Each row is a point on a landscape with many valleys, with its height.
A ball rolls from a point to the lowest of its 6 nearest points, and stops where none of them is lower. Distance is the straight distance between rows; heights are no part of it.
z877 h=165: -13	-16	39	-17	0	-16	-18	17
z494 h=411: -29	47	-31	2	43	31	4	-20
z968 h=187: 1	-12	29	-11	-16	-6	-2	-10
z643 h=195: 4	15	-27	20	4	35	12	7
z152 h=170: 16	-14	11	-9	-11	-13	-11	8
z254 h=177: -18	-7	32	-8	12	-39	-25	39
z402 h=412: -8	-17	39	-12	-14	-1	-3	-12
z413 h=332: -4	20	-25	5	2	3	24	-28
z926 h=444: 16	-7	-4	1	-14	-1	7	-9
z65 h=111: -15	-19	45	-16	-4	-5	-11	7
z544 h=617: -20	-13	42	-6	-13	11	6	-27
z415 h=481: -15	27	-22	0	7	-6	23	-43
z850 h=115: 22	-15	-15	2	10	-8	-23	35
z595 h=233: 3	-9	20	-5	-18	-4	7	-19
z132 h=356: -9	25	-28	3	6	2	25	-33
z262 h=92: 21	-11	-23	17	4	21	-14	28
z110 h=441: 24	-14	-4	-6	-4	-10	-14	19
z163 h=334: 19	-5	-22	19	5	30	-11	27
z140 h=421: -5	-10	27	-13	6	-34	-25	31
z219 h=378: -3	23	-33	12	9	22	22	-12
z863 h=298: 6	-15	23	-13	-4	-23	-20	17
z355 h=196: 7	-8	18	-4	-18	-6	5	-15
z903 h=602: 20	-8	-9	2	-13	0	6	-3
z719 h=178: 2	18	-29	18	6	33	14	1
z548 h=141: 0	12	-15	4	-11	0	21	-28
z691 h=277: 10	-2	4	-2	-18	-5	10	-17
z792 h=549: 10	-14	6	-8	8	-31	-27	35
z623 h=171: 12	-13	12	-9	-14	-8	-4	-1
z472 h=455: 16	-16	7	-11	-3	-22	-19	22
z346 h=480: 20	-10	-6	-2	-12	-4	0	4
z942 h=513: -16	-2	29	0	-16	2	15	-39
z61 h=428: -10	32	-30	16	17	36	17	-4
z85 h=463: 23	-13	-14	3	-4	3	-8	18
z207 h=139: 0	-17	31	-16	-8	-14	-15	11
z854 h=532: -18	38	-32	10	26	32	15	-11
z699 h=499: -19	21	-4	1	-5	-10	23	-49
z507 h=138: -13	21	-8	1	-5	-9	22	-45
z493 h=632: -16	-17	43	-9	-13	6	1	-17
z437 h=564: 18	-3	-24	15	0	27	-3	19
z530 h=375: -20	36	-38	1	29	14	18	-28
z327 h=374: -15	33	-37	8	19	19	20	-20
z395 h=629: 5	12	-24	8	-4	9	21	-20
z988 h=218: -21	-8	34	-9	12	-36	-23	37
z873 h=278: -45	-9	41	-2	20	-29	-18	43
z677 h=137: 9	9	-27	12	-2	22	14	-3
z310 h=290: 16	0	-21	8	-6	13	10	1
z518 h=82: 24	-15	-20	8	6	8	-19	33
z785 h=151: 10	-17	20	-11	-12	-15	-10	5
z117 h=526: -18	16	5	2	-10	-9	22	-48
z950 h=384: 18	-2	-23	11	-4	18	4	9
z911 h=251: -26	-21	48	-20	3	-4	-14	15
z864 h=466: 21	-14	-1	-5	-8	-8	-8	10
z909 h=429: -3	22	-33	11	7	19	23	-15
z967 h=360: 14	-17	10	-11	-5	-19	-16	17
z288 h=635: -35	-14	44	-12	14	-22	-19	36
z933 h=368: -14	31	-35	5	16	12	22	-26
z727 h=129: -18	-14	41	-15	4	-22	-22	26
z556 h=752: 9	6	-16	5	-10	3	16	-13
z272 h=766: -29	3	31	3	-13	2	18	-49
z835 h=172: 23	-18	-10	-2	5	-10	-22	30
z720 h=283: -5	13	2	2	-14	-6	21	-36
z914 h=367: -16	31	-32	1	15	2	21	-34
z736 h=203: 14	-11	7	-5	-16	-7	1	-7
z230 h=531: 20	-6	-23	11	-3	19	-2	17
z681 h=57: 23	-12	-19	16	14	19	-24	41
z631 h=161: 8	-14	22	-9	-15	-9	-4	-4
z101 h=55: 24	-17	-19	6	12	0	-25	37
z905 h=377: -11	25	-24	3	2	-3	24	-36
z239 h=191: 23	-11	-20	8	2	14	-12	24
z961 h=660: 21	-9	-13	3	-9	4	-1	8
z731 h=490: -13	32	-34	11	19	27	18	-11
z868 h=423: -6	-7	26	-4	-19	-2	7	-26
z705 h=594: 19	-15	-7	-3	13	-24	-26	38
z558 h=577: 15	5	-21	21	4	35	-1	20
z915 h=181: -6	-17	42	-13	-12	-3	-7	-3
z972 h=523: 10	2	-9	3	-13	0	15	-17
z867 h=394: -19	38	-36	6	28	25	17	-18
z220 h=337: -7	19	-10	2	-6	-5	22	-40
z499 h=263: 1	9	-5	3	-13	-4	21	-33
z298 h=365: -1	-8	19	-7	10	-43	-26	38
z363 h=393: -25	42	-36	2	35	25	9	-23
z686 h=613: -29	-18	45	-16	7	-15	-18	26
z632 h=142: 21	-10	-18	19	10	25	-20	36
z781 h=169: 23	-16	-14	0	2	-3	-17	27
z808 h=767: -26	14	18	4	-11	-5	20	-53
z746 h=80: -18	-21	46	-16	-4	1	-10	1
z582 h=241: -30	-8	39	-5	15	-35	-21	41
z698 h=136: -8	-16	40	-17	-7	-12	-15	9
z312 h=274: 10	10	-27	20	3	34	8	11
z461 h=338: 20	-16	-4	-6	5	-20	-23	31
z871 h=244: 17	-12	3	-5	-13	-8	-3	0
z323 h=450: -10	-12	32	-14	4	-32	-23	31
z616 h=311: -3	0	16	-1	-19	-4	13	-29
z723 h=292: 6	2	4	0	-16	-3	16	-25
z95 h=479: 15	1	-25	16	0	27	3	14

For each start below, name the point where the ball stops.
z230 -> z101
z871 -> z746
z903 -> z746
z219 -> z677
z530 -> z548
z132 -> z548
z207 -> z746
z926 -> z746
z437 -> z101
z792 -> z101
z298 -> z727
z558 -> z677

Two balls start at each pair of points below. Name the first point that both come to, or write none.
z595 and z864 -> z785
z85 and z632 -> z101
z472 and z346 -> z785
z933 and z61 -> none
z909 and z95 -> none
